Each row is a point on a tangle of strands that fork, close into loops and nearly touch. The rows are in no order.
In the rows, 128 means zero.
Two points are linked if the straight distance between their rows is under 92.7. Some points are linked to none.
J_320: [100  83 162 142 121  73 167 135 124 136 124 160  95 145  88  94 159 135
 167 147]
J_646: [143 123 102 131  75 192  91  86 101 141 159 106 123 134 186  54 142 119
 101 146]
J_489: [162  95 118 140 155  88 154 160 126 169  95 150  79 130 155 121 131 127
 126  70]
J_886: [150 131  70 159 174 117 182 118 176 126 158 164 136 153 118 184 144 133
 130 122]
J_581: [154 178 140 161 146 126 124  80 190 154 157 157  81 102  86 105 133 107
  94 126]
J_472: [121 126 148 161 112 114 148 131 104 120 152  90 194 129 170 213 160 128
 133  92]
J_675: [117 158 115 139 129 110 179 112 134 100 138  65 144 102 116 198 171 114
 126  85]
J_323: [108 134 111 130 167 131 155  84 162 142 128 166 148 103 101  83 154 208
 125  95]
J_700: [147 129 115 129 131  94 122 136 166  90 156 134 113 158 110 175 104 133
 127 153]
J_210: [122 162 161 103 134 171  75 137 108  98 138  71 174  86 132 148 140 173
  94 158]
J_803: [141 189 124  99 183 103  88 100 169  91 120 135 122 103  97 178 102 112
  90 153]
J_752: [160 119 119 156 103 157 158 143 149 107 179 116 156 126 126 139 143 186
 111 178]
J_783: [ 93 104 110  87 167 158  98 128 130 138 112 156 154 176  93 144  81 159
 172 121]
J_202: [108 147 183 119  97 173 117 112  74 157 137 130 171 160 198 113 141  92
 121  97]
J_811: [ 71 165 114  73 172 175 126 106 127 128  93 102 152 107  78 131 123 151
 162 102]
J_975: [ 83 158 171  87  98 167 114 131  89 167 101  68 173 113 149  94 148 114
 161 124]
J_261: [156 135 131  63 150 104 111 151 156  89  87  95 137 144 140 111  56 130
 135 207]
J_593: [103 142  39 129 146 159 182 116 153 128 154 165 168 164 106 153 120 129
 138 125]
J_944: [100  83 124 148 132  80 180 117 136 116 147 155 114 154  94 127 155 147
 171 151]
J_436: [143  82 141 167 143 160 100 140 111 153 150 189 142 145 128  89 131 189
 118 141]
J_184: [129 109 141  99 159 151  88 166  60 160  81 103 122 132 156 129 149 106
 136 158]
J_216: [114 150 110 170 103 124 202 123 146 109 154 118 150 103 114 196 173 109
 123 103]
J_260: [ 99 117 145 187 164 132 142 112  68 126 149 166 147 131 123  93 178 131
 191  96]
J_234: [127  60 140 153 119 119 134 175  97 139 131 164 104 163 127 120 114 137
 150 120]
J_235: [ 61 135  90 114 119 164  94 108 129 122 148 177 180 127 105 164  72 133
  80 118]
J_246: [206 151 123 116 133 148 133 138 165 117 115 123  91 116 123  75  96 126
  85 163]
J_297: [109 131 136 164 150 135 141 118 135 161 131 159 124 109 125 105 147 147
 153  58]
J_311: [120  68 136 163  86  85 166 165  72 116 141 129 138 132 196 135 156 125
 149 118]
J_999: [168 108 116 115  97 198  78 120  95 170  91 136 155 157 210 104 127 122
 109 108]
J_841: [119 131 158 126  83 157 106 155 114 110 127 101 135 118 114 106 123 150
 131 125]
J_668: [ 47 122 141  96  93  93 106 118 142 138  93 166 129 138  94 168  74  85
 162 122]
J_976: [136 133  73 140 175  85 160 110 180 115 154 167 103 141 112 153 128 150
 133 117]
J_176: [131  85 138 156  87  94 151 178  67  88 126 101 112 137 165 138 154 106
 139 126]
J_310: [103 104 146 192  63 128 164 133 108 102 179 118 165 113 125 176 156 122
 149 139]
J_921: [151 117 117 104 117 160 117 141 146  95 153 111 155 156 113 144  85 182
 122 165]
J_809: [158 191 141 128 131 125 134  94 209 130 134 150 100  93 100  92  98 121
 104 129]
J_770: [132 173 166  88 117 156 101 134 128  86 116  65 145  87 105 123 125 155
 106 157]
J_92: [150 129 110 165 149 122 130 124 164 119 163 143 136 123 122 209 124 152
  93 102]
J_483: [110 134 147 132  76 141 114 115 164 100 154 134 156  94 118 174  94 156
  98 121]
J_215: [173  68  85  86 137 140 124 173  94 117  65 113 106 152 142 127 112 144
 140 126]
J_697: [140  92  81 111 143 116 190 143 155 131 143 132 116 160 126 120 120 183
 159 128]
J_443: [ 72 128 134 112 121 131 135 122 130 116 115 132 119 128  81 146 115 113
 167  90]
J_352: [112 135 133 161 117 146 112 104 162 119 164 177 139  84 114 121 132 188
  94 135]
J_676: [128 109 163 160 116 108 156 134 115 148 131 140  86 131  98  75 171 110
 149 145]
J_417: [126 158 138  93 190  93 101 115 162 121 121 132 118  84 129 207  98 122
 105 179]
J_910: [114 159  51 135 135 121 121 141 135 121 142 154 177 186 107 182 100  71
 114 171]
J_608: [ 99 102 118 171  93 159 180 131 111 109 168 107 172 129 119 158 157 141
 176 123]
J_519: [148 150  99 118 169  91 109 124 153  72 143 118 106 165  89 198 117 101
 127 161]
J_868: [108  72 132 126 130 120 139 150 120 135 134 141 125 171 118 155  97 149
 165 102]
J_473: [169 144 154  80 133 170 105 118 139 166  69  91 147  73 158 106  89 134
  67 175]
J_522: [ 83 140  69 135 125 160 103 107 155 115 166 212 163 128 111 129  81 160
  89 133]
J_808: [118 115 153 141 119 165 101 117 122 197 134 127 131 147 118 107 105 114
 143  90]
J_907: [100 115 146 168 121 184  93 117 119 186 147 164 155 131 126  90 118 141
 150  80]
J_189: [ 90  84 133 145  97  74 157 127 163 139 148 178 115 123 124 158 102 139
 149 115]
J_529: [177 133 110 146 122 124 144  88 149 183 141 116  80  96 162  74 133 109
  79 108]
J_98: [133 153 158 162 104 164  94 103 125 149 162 105 114 126 104 101 134  93
 124 125]
J_851: [135 113 118 167 173 117 138 142 105 116 152 127 136 136 147 150 148 150
 136  65]
J_766: [ 84 110 108 125  90  84 134 122 153 124 135 160 152 162 117 219  96  82
 138 146]
J_891: [187 147 124 108 189 141 104 134 112 158  90  92 113 123 132 122 137 115
  93 113]
J_91: [114 168 134 143 122 134 172 143 102  83 146  92 123 108 154  69 195 143
 152 102]
J_859: [159 152 141  78 193 110 114 105 162 165  95 109 100 155 108 115  80  74
 143 177]
J_103: [141 132 143 107 168 121 119 145  75 135  87 127 148 144 211 147 165 110
 110  85]
J_81: [ 94 126  68 124 134 142 193 105 166 125 150 143 148 133 108 146 121 158
 164 106]
J_973: [171 100 133 109  98 179  56 103 103 175 105 100 137 128 174 118 109 108
  82 169]
J_967: [ 88 172 167 124 108 164  79 122 106  94 141  95 187  88 143 157 142 155
 104 113]
J_300: [137 166  85  98 174 131 119 112 148  89 137 107 153 141  93 210 122 106
 110 186]
J_984: [153 117 124  91 169 122 142 118 121 196  91  88  81 163 106 113 120  78
 151 101]
J_407: [125 120 176 148  81 140 105 164  97 113 127 113 113 136 104 105 138 105
 137 139]
J_240: [ 61 161  68 134 115 104 107 129 125  91 150 179 123 152  85 110  94  71
 138 154]
J_896: [160 131 139 151  66 184  91 134 102 147 134 113 129 123 155  75 138 108
 102 147]
J_997: [150  95 150 148  70 114 128 148 134 150 107 162 124  85 163  85 141 164
  89 143]
J_652: [119 142 159 133 117 154 113 144  84 130 129 127 167 135 185 108 142 138
 129  72]
J_200: [173 144 133 135 159 127 102 144 101 144  96 118 126 131 175 130 153 103
  88  85]
J_746: [159  86 133 124 100  91 153 145 143 152  95 169  91 109 141  75 131 153
 102 159]
J_382: [ 77 160  49 122 123  80 131 123 156  91 124 151 120 141  95 116  93  88
 160 149]
J_431: [133 120 147 105  90 121 117 152 168 139 124 163 120 142 121  82  63 147
 144 154]
J_559: [115 119 140 113 133 160  78 115 133 166 125 163 117 193  76 128  79  84
 167 148]
J_256: [183 129 141  83 103 172 105 141 137 106  73  97 138  87 143  94  82 150
  76 167]
J_637: [123 148 136 124 181 117 117 116 138 165 103 129 143  99 137 151 131 143
 121  39]
J_684: [124 186 118 127 156 133  92 109 147  68 139 136 116 113  76 168 127 104
  82 140]
J_363: [189 131 103 159 159 122 140  94 136 186 132 139  93 114 162  74 181 121
  77 112]
J_594: [112 125 140 141 144 123 155 126 145 170 122 149  90 139  94 102 130 108
 168  73]
J_901: [134 153 104 124 162 125 153 103 193 125 133 173 118  96 114  92 122 191
 117 104]
J_279: [116 129 146  96 152 149 121 141  96 160  88  81 127 132 116 110 139 119
 159 101]
J_664: [162 111 102 130 135  98 178 145 137 119 118 124  99  86 161  94 160 175
 101 107]
J_620: [ 52 100 171 113 100 130 111 123 100 138 113 110 172 111 130 174 118 142
 159 108]
J_11: [ 99 102  86 153  93 102 151 131 167 138 155 183 153 171 124 189  96 107
 154 153]
J_303: [139 112 144 106  69 151 108 152  94 152  72 101 137 118 160 105 122 115
 118 131]
J_290: [115 126 116  92  76 118 131 135 180  99 142 117 157 141 135 122  54 164
 159 175]
J_717: [129 161  97 134 147 135  86 118 166  98 142 175 115 150  85 123  88 120
 132 146]
J_143: [ 62 108 144 177  81 120 157 113 111  94 158 147 136  95 106 148 153 118
 153 123]
J_496: [ 97 125 142 139 133 132 162 153  92 136 117 113 118 134 130  89 151 124
 191  62]
J_113: [138 151  74 109 171 153 101 114 151  97 147 135 162 169  98 188 104 136
 117 165]
J_414: [147 117 160 123  82  93 129 175 100 107  80  88  84 114 134 132 144  86
 120 134]
J_951: [164 147 156  78 130  86 112 146 167  91 102 107 117 116 131 136  70 125
 101 172]
J_942: [168 194 153 145 169 122 120  99 148 137 130  94  89  99  98 136 159  83
  96  80]
J_272: [153 111 139 148  95  83 170 102 125 171 101 129  89 109 139  59 197  98
  98 142]
J_539: [103 139 121 118  96 167 113 118 127  84 147 106 170 130  90 198 126 132
 118 167]
J_511: [159 134 136 144  66 120 149 119 125 151 122 103  78  95 157  70 172  82
  98 143]
J_744: [ 82  93 161 161 112  98 175 141  96 153 122 146 125 118 143  84 151 128
 182  87]
J_106: [101  94 159 195 130 123 118 123 102 140 160 184 153 111 147 128 143 162
 135  98]
J_639: [151 110  99 103 116  77 194 145 185 120 131 124 111 144 143 126  93 166
 147 143]
J_624: [176 137 139  99 149 106 117 132 164 107 133  86 137 116 127 192 107 162
  80 151]
J_605: [ 91 108 100 177 139 109 186  81 114 109 163 161 156 119  82 153 185 128
 126 139]
J_201: [ 51 110  83 148 122 125 203  88 106 111 166 178 159 131  80 125 158 116
 133 143]
J_299: [ 92 129  99  72 179 153  73 111 144 132 105 157 165 153 104 140  64 147
 160 160]
J_987: [154 133 140 130 104 160  85 142 140  71 168 115 137 142 101 156  94 167
  99 173]
J_789: [166 157 133 139 164 153 123 105 182 164 141 175 123  93 124  81 106 186
  91 110]
J_35: [113 160 144 170 143 122 131 106 158 129 139 169  86 105  84 116 154 107
 129 110]
J_701: [172 112 123 151 103 132 163 132 178 134 172 142 166 116 141 151 125 198
  88 173]
J_877: [180 178 118 122 174 144  78 118 174 100 130 149 117 159  92 102  77 110
 131 168]
J_875: [122 160 178 113 144 138  92 124 124 157 111  92 135  99 119 142 135 117
 113 125]
J_884: [151  54 125 169 124 115 129 167  80 141 112 177 106 143 152  97 146 138
 144 135]
J_584: [160 133 140 167 118 101 126 154 110  89 159 101 126  96 168 149 158 151
  74 110]
J_304: [155 127 105 111 130 122 138 148 113 134  75 121 133 111 211 119 144 147
 110  52]
J_248: [188 159 144  98 124 136 117 137 126 118  82  72 104  93 131 114 131  99
  78 153]
J_672: [109  78 142  64 146 118 120 179  98 139  99 103 115 133 136 160  97 144
 156 193]
J_784: [119  59 134 151 113 113 145 126  78 134 119 153 168 143 148  66 176 189
 128 142]
J_671: [101 106  82 187 149 171 144 104 106 108 186 172 167 137 100 155 149 151
 123 132]
J_258: [128 102 180 121  55  79 119 177 116  96 120  97 103 113 125 155 120 104
 111 148]
J_950: [167 127  94 117 117 169 140  90 138 181 124  99  99 102 159  57 119 123
  99  98]
J_931: [119 111 106 173 176 156 120 112 115 107 168 184 130 138  89 122 153 167
 137 130]
J_37: [ 97 196 104 115 151 143  75 107 130  80 131 156 129 132  76 149 101  82
  75 159]
J_33: [110 132 123 119  98  78 111 124 193 138 120 176 125 130 128 109  58 138
 164 130]
J_540: [ 84  78 150 146  84  86 176 159  95 130 130 121 128 121 162 123 139 133
 171  77]
J_142: [ 87 163  98  89 126  76 110 120 153  87 103 117 121 146  90 145  87  85
 174 167]
J_866: [174 137 132  91 195 130 110 153 106 134  85  88 112 100 146 145 138 132
  99 150]
J_849: [144 116 145 111  60 132 123 165 106  90 129  71 152 109 157 152 126 156
  92 152]
J_578: [126 152  86 110 163 109 138 110 175 102 135 141 120 132 108 148  92 146
 139  98]
J_291: [ 64 142  85  75 159 155  86 103 127 129 126 171 180 128 107 163  74 139
 107 152]
J_897: [139 117 138 157  98  97 175 111  94 143  99 134 103 127 165  59 219  84
 134 141]
J_502: [166 109 126 153  69 158  83 111  88 136 150  93  89 149 153  91 145  67
  99 158]
J_338: [152 118 145 143  91 153 115 135  63 123 114 126 111 175 185 113 176  52
 137 133]
J_825: [116 128 185 125 149 117  91 155  84 191 118  98 106 100 180 164 152  66
 123 168]
J_706: [134 145 164 108 155 136  96 125 109 196 119  81 101  88 152 141 143  87
 106 161]
J_721: [113 141 133 127 113 144 165 134  94 158 109 106 125 139 170  65 164 102
 166  66]
J_301: [173 109 114 124 136 163 131 109 168 200 134 167 115 132 141  58  76 157
 110 131]
J_131: [166  95 100 128 107 177 130 101 137 193 126 131 106 129 149  48 108 145
 115 137]
J_425: [132 121 138  83 105 158 123 149 111 166  80  94 143 121 138  94 111 135
 136 108]
J_885: [136  85 114 157 134  91 211 142 131 126 156 123 121 148 115 149 170 143
 163 144]
J_948: [ 67 133 118 106 111 110 139 123 148 125 105 165 111 150  91 122  93 100
 188 106]
J_218: [163 145 140 120 171 107 102 139 131  94 132  83 131 104 128 185 138 150
  77 122]
J_883: [139 105 123 157 176 130 115 143 119 112 146 172  86 175  82 132 125 124
 164 129]
J_395: [ 69 158 150 118 111 179  86  53 113 169 153  72 146 117 102 115 136  86
 143 109]
J_955: [155 112 106 103 125 190  92 105  76 161  94 108 138 177 193 107 149  92
 132 127]
J_159: [132 148  93 121 153 106 189 126 156 101 140  86 116 121 107 167 146 137
 147  80]
J_175: [129 117 136 181 163 123 131 136 100 145 150 167 140 122 163  98 162 160
 129  84]
J_794: [ 43 167 123  89 153 189 102 111 101 120 114 108 169  78  93 155 137 131
 137 126]
J_913: [132 122 129  78 214 127 103 145 115 134 105 118 109 152  96 156 109 136
 158 146]
J_939: [147 182 149 102 189 100 114 109 164 111 101 111 105  85  97 177 128 111
  86 114]
J_413: [143 112 114 109 155 122 131 164 132 101 131 133  86 185  91 116  95 134
 171 141]
J_960: [120 118 169 168  84 138 134 147  90 136 144 109  96 146 111  79 160  75
 160 140]
J_952: [167 109 105  98  93  92 175 162 163  93 120 119 104 140 150 109  85 156
 130 176]
J_552: [104 122 127 169 157 139 155 126  63  95 165 124 157 150 144 129 160 129
 197  78]
J_371: [ 79 148 109  84  80  83 152 114 178 115 123 112 146 117 114 184  90 111
 141 129]
J_698: [137 106 121 130 151  78 181 142 151 142 120 144  86 110 139 106 136 156
 135  88]
J_195: [187 171 138 143 121 131 104 154 116  82 128 103 109  94 170 113 162 136
  65 122]
J_798: [150 151 148  75 169  83 117 131 175 107 119  95 130  93 142 179  88 141
 103 188]
J_741: [104 110 122 154 109 135 176 147  82  94 163  78 160 145 139 136 158 138
 182 100]
J_525: [172 102 122 119 125 154  85 108 111 185 114 106 116 140 160 113 111  99
  97 120]
J_731: [ 91 150 165  84 109 185 119 123  72 161 107  99 173 153 186  97 153 104
 143 119]
J_844: [101 124 101 100  95 122 192 129 167 115 133  99 135 133 109 144 107 158
 174 108]
J_561: [ 79  84 125  87 147 131 120 137 120 151 113 132 146 163 104 166  92 141
 176 110]
J_827: [164 105 110 144  85 179 102 127 117 169 102 159 142 121 201  75 136 146
 111 116]
J_978: [117 141 132 124  90 139  78 128 155  76 161 157 137 142  92 158  81 134
 120 182]
J_742: [109 145 162 113  88 135 148 126 166 153 118 125 108 103 102  90 103 122
 142 101]
J_634: [ 87 148  70 104 145  91  94 121 135 112 125 141 154 154 112 185  86  86
 126 183]
J_152: [110 101 145 159 101  83 184 110 101 117 153 119 175 113 167 101 189 179
 120 127]
J_850: [126 127 149 155 114 124 134 128 153 121 161 143 128  87 136 121 133 181
 103 109]
J_876: [133 142  85 127 127 144 131 151 148 128 123 158 186 187 106 213 113 100
 139 168]
J_99: [ 78 110 156  92 137  81  99 133 140 155  86 161 122 148 103 171  84  98
 176 136]
J_654: [158 205 156 172 173 134 100 116 130 117 145 107 112 103 122 133 178  99
  90  82]
J_46: [112 125 147 117 185 115 120 145  84 155 103 121 158 141 186 145 151 134
 136  53]
J_805: [137  90 104 165 118 144 149 146 149 141 161 175 158 183 114 191 114 135
 157 158]
J_298: [ 36 125  84 139 130 127 188 106 109 100 149 169 122 127  78 125 137 103
 151 103]
J_642: [129 107 149 124  97 101 127 180  59  94  85  88 110 143 161 136 168  88
 136 126]
J_898: [119 106 128 153 130 167 103 120 146 133 165 183 154 117 120 110 114 216
 115 132]
J_854: [138 113 136  94  68 135 107 160  93 104  79  91 144  99 179 125 126 143
 106 140]
J_226: [131 122 151 151 113  63 149 138 154  88 157 155  73 128  88 133 146 111
 134 166]
J_325: [158 161 148  82 164 129 122 142 121 144  72  71 108  63 158 124 141 115
  90 149]
J_878: [149 130 130  84 209 135 123 136 119 172  94 107  92 172  86 122 119 101
 160 129]
J_786: [143 120 114 136 100 132 171 103 107 157  91 153 113 128 206  63 201 109
 146 109]
J_824: [110  91 105 123 128 139 184 132 132 124 146 128 133 131 118  86 144 196
 168 127]
J_191: [186 145  80 148 168 133 147 120 184 128 166 154 147 155 124 195 114 150
 106 127]
J_239: [125  95 161 155 105  62 150 141 145 111 151 159  93 114 115 135 148 146
 110 157]
J_5: [105 156  91  83  94  95 191 120 198 106 122  95 140 129 117 155  99 125
 168 127]
J_568: [124  87 165 161  59  87 136 166 123 105 157 123 103 112 129 149 131 128
 115 148]
J_341: [123 138 156 110  83 136 125 169  61  76 108  78 135 137 171 110 174 106
 134 131]
J_427: [145  91 142 158 160 114 148  92 130 203 127 167 105 150 101  63 161 131
 124 126]
J_918: [110 140 156 149 111  95 131 125 152 112 141 164  86 109  84 149 121 101
 131 120]
J_881: [141 140 155 140 100 149 158 144  59  96 123 135 117 163 181  88 185  62
 155 121]
J_505: [147 155 141 143  45 132 145 135 112 118 110 112  97 104 182  72 185  84
 120 147]
J_724: [ 99  97 163 186 110 155  96 121 117 164 147 193 143 126 113 116 115 140
 150 106]
J_780: [ 69 123 120 147 117 145 143 122 110  92 151 138 127 118  89 139 144 124
 158  98]
J_728: [ 95 149 169 134 127 119 103 130 104 115 118  97 142 104 122 165 153 114
 135  98]
J_941: [133  76 144 160 104  89 160 115  98 115 142 127 170 136 126 102 185 180
 108 149]
J_968: [183 131 120 134 163 169 115 123 157 168 132 162 118 133 124  82  91 163
 103 111]
J_313: [144 161 187 127 107 140  68 103 154 147 133 126 108 123  84 150  97  82
  97 166]
J_362: [130 106 141 153 136 120 141  87 151 196 158 162  82 151  97  77 127 104
 145 135]
J_342: [156 124 128 135  83 183  92 106  65 120 143 102 112 176 175  91 159  63
 117 152]
J_315: [158 125 112 163 176 122 120 135 127  96 165 130 109 141 110 177 141 139
 115 102]
J_988: [ 95 147 163  96 118 169  92  98 105 196 130  69 152 101 156 109 135 105
 130 147]
J_178: [143 159 138 120  83 143 155 149  79  88  93 106 109 134 180  86 191  81
 146 122]
J_343: [100 106 128 113  98 158 139 150 120 116 133 112 134 136 112 101 106 176
 166 114]
J_15: [136 108  99 139 140  98 207 147 120 113 144  87 110 130 136 133 166 145
 163  93]
J_509: [120 138  88 100 118  83  95 135 166  87 107 110 133 160 105 121  59 110
 188 177]
J_480: [170  87 106 108 106  82 163 165 148 115  91 154  72 119 147 104 113 141
 111 159]
J_209: [107 125 178 189 124 128 119  90 110 133 150 158 135 114  94  81 183 133
 126 148]
J_655: [129 142 120  79 140 103  88 136 169 103  87 106 148 154 120 100  48 123
 174 196]
J_880: [ 83  96 157  71 153  90 114 152 128 154 107 134 115 134 124 183  86 126
 173 173]
J_622: [174 101 104  97 146 141 129 172 121 107 116 122 105 162 125 115  98 158
 130 137]
J_367: [ 98 135 102 163 135 138 120  92 161 113 174 208 145 110 106 144 118 166
  88 138]
J_598: [199 142 121 116 131 120 126 157 137  82 100  94  99  92 146 125 128 143
  66 129]
J_792: [ 86 135 132 116 183 112 129 117 112 152 103 113 156 114 137 165 144 139
 157  39]
J_94: [141 146 121 130 140  87  97 132 173 102 139 173  97 147 114 145  86 120
 136 146]
J_458: [ 69 180 161 124 140 186  66 104  97 112 124 105 176  88 109 150 155 127
 119 130]
J_324: [144 118 130 118 143 117 160 128 142 185 110 122  71 156 105  96 110  90
 158  91]
J_869: [132 114 151  82  66 138 114 155 155 113 110 125 143 123 133  96  46 169
 126 162]
J_920: [159 166 150 127 156 101 124 126 159 118 116 118  90  99 102 144 127 113
  96  97]
J_345: [ 94 135 101 143 158 164 133 103 153 151 139 180 146 102 116 110 123 178
 142  59]
J_523: [137 143 148 136 107 166 100 141 127 154 124 128 158 107 163  95 118 156
 100  87]
J_647: [112 180 153 144 143 127 122 127 107  94 132  87 142 109 136 132 169 119
 133  74]
J_764: [179 130  93 143 133 154 130 129  97 149 108 103  81 154 158  81 171  77
 118 115]
J_268: [ 90 146  81 124  88  60 139 118 177 126 130 143 153 133 132 199  85  76
 126 143]
J_401: [155 171 134  96 197 128  76 104 164 137 104 131 118 163  93 122  81  88
 146 175]
J_205: [156 150 166 158 109 133  84  93 156 150 164 121  88 124  88 133 111  71
  89 143]
J_800: [137 155 116 107 182 120 123 109 172 134 117 145 130 106 110 158  98 154
 111  65]
J_616: [161 107 108 136 108 143 120 152 150 127 155 145 166 188 118 205  91 140
 134 175]
J_128: [145  55 126 153 135 135 128 146  92 148 125 171 131 150 136  75 157 182
 126 153]
J_727: [121 141  87 129  93  77 126 122 200 110 140 144 146 129 138 130  64 144
 157 164]
J_42: [113 190 146 156 128 118 160 127 122  88 142  95 114  85 131 100 188 127
 136  76]
J_281: [124 151 174 113  96 140  77 133 148 109 125 124 122 128  84 139  92 110
 123 173]
J_467: [ 75 116 118 101 127  93  91 125 134 119 126 151 145 150 111 213  91  96
 134 176]
J_118: [144 129 116 112 196 126 106 137 123 110 125 121 114 151  94 171 122 141
 128 115]
J_69: [156 111 129 143  96 149 114 144 129 157 110 156 134  89 183  76 127 168
  87 109]
J_440: [129 123 105 127  81 134 163  76 112 153 132 114  93 127 203  53 178  91
 139 111]
J_600: [108 127 150 167 105 104 154 124 133 121 155 133 152  82 161 111 170 175
 114 109]
J_447: [108 131  74 149 129 179 152 122 131 100 164 142 162 147  90 178 134 132
 132 126]
J_591: [147 125 143  67 167 122 138 100 150 201  89  89  99 133 126 112  83  88
 125 136]
J_204: [117 122 111 187 142 103 179 106 134 105 169 149 131 109 111 174 165 128
 125 118]
J_22: [ 81 190 100 124 123 134 100 118 136 100 135 182 117 133  67 116  99  61
 107 142]
J_383: [145 172 148 166 163 147  76 119 128 103 147 133 138 100 123 159 153 128
  86  86]
J_448: [122 122 155 157 116 109 167 134  62 108 124 144 125 138 167  59 208 101
 160 134]
J_500: [130  98 129  65 137 132 123 166 110 101 121  83 135 167 114 160 102 143
 151 207]
J_831: [144  84 134 128 130 147  89 106 112 209 139 119 114 162 137 113  89 102
 116 103]
J_354: [150  77 113  77 164 106 139 168 102 142  66 106 106 149 138 142 115 130
 141 109]
J_470: [155 163 148  78 127 174 113 135 146 102 107  82 151  95 117  96  88 178
  97 149]
J_358: [179 109 117 160 174 117 136  95 139 193 142 157  87 145 120  71 165 125
  93 131]
J_730: [ 93 159 138  78 175 156 131 124 115 152  96  80 125 119  81 121 150 119
 185 113]
J_476: [162 124 130 138 154  84 139 164  99 112 104 102 100 119 160 149 162 109
 108  85]
J_280: [153 134 147 148  83 118 132 160 105  94 157  67 163 110 177 177 158 144
  81 127]
J_112: [161 163 151 140 183 122  76 139 104 103 136 101 145 116 157 169 162 142
  81 101]
J_348: [ 91 125 144 189 147 108 152  85  87 108 162 166 165 105 130 113 193 146
 154 106]
J_217: [151 125 162  94  99 185  74 114 115 175 105  86 151 100 153 105  94 121
  76 179]
J_214: [154 110 112  76 121 141 125 152 144  99 136  84 161 175 115 157  79 156
 144 189]
J_120: [161 107 130 155 106 116 131 131 151 117 159 140 141  86 157 121 143 207
  59 148]
J_711: [150 109 127 113 139  97 158 167 103 139  78 106  85 128 138 121 139  98
 141  83]
J_536: [139 114  91 117 203 156  95 129 117 115 142 120 156 169 101 212 122 151
 131 150]
J_114: [126 132 112 124  96 137 179 107 117 173 116  88  95 118 171  47 157  89
 150  82]
J_193: [115 136 140 203 159  93 155 105  95  88 171 149 136 102 139 143 190 126
 139  98]

A piece is all that can be reached along the links. How many separate loops has the piece of each point below (a circle has one, a figure eight two, a Y none), and how many tips (points with one link)?
J_193: loops 1, tips 3
J_786: loops 2, tips 2
J_5: loops 1, tips 1
J_866: loops 3, tips 3

A fork is a point with three links, a tip a point with one. Leave the first point through the second and follow the links. Name the first fork or tip that comes.
J_944 / J_320: J_69
J_425 / J_303: J_200
J_440 / J_114: J_642
J_522 / J_235: J_128
J_131 / J_301: J_297
J_939 / J_920: J_798
J_258 / J_568: J_809
J_951 / J_261: J_803
J_313 / J_281: J_780
J_780 / J_143: J_204

A tip is a point with one link. Name the tips that can be reached along the links from each point below, in the order of the rows.
J_476: J_664, J_883, J_362
J_647: J_91, J_825
J_987: J_98, J_955, J_988
J_786: J_646, J_809
J_701: J_752
J_467: J_931
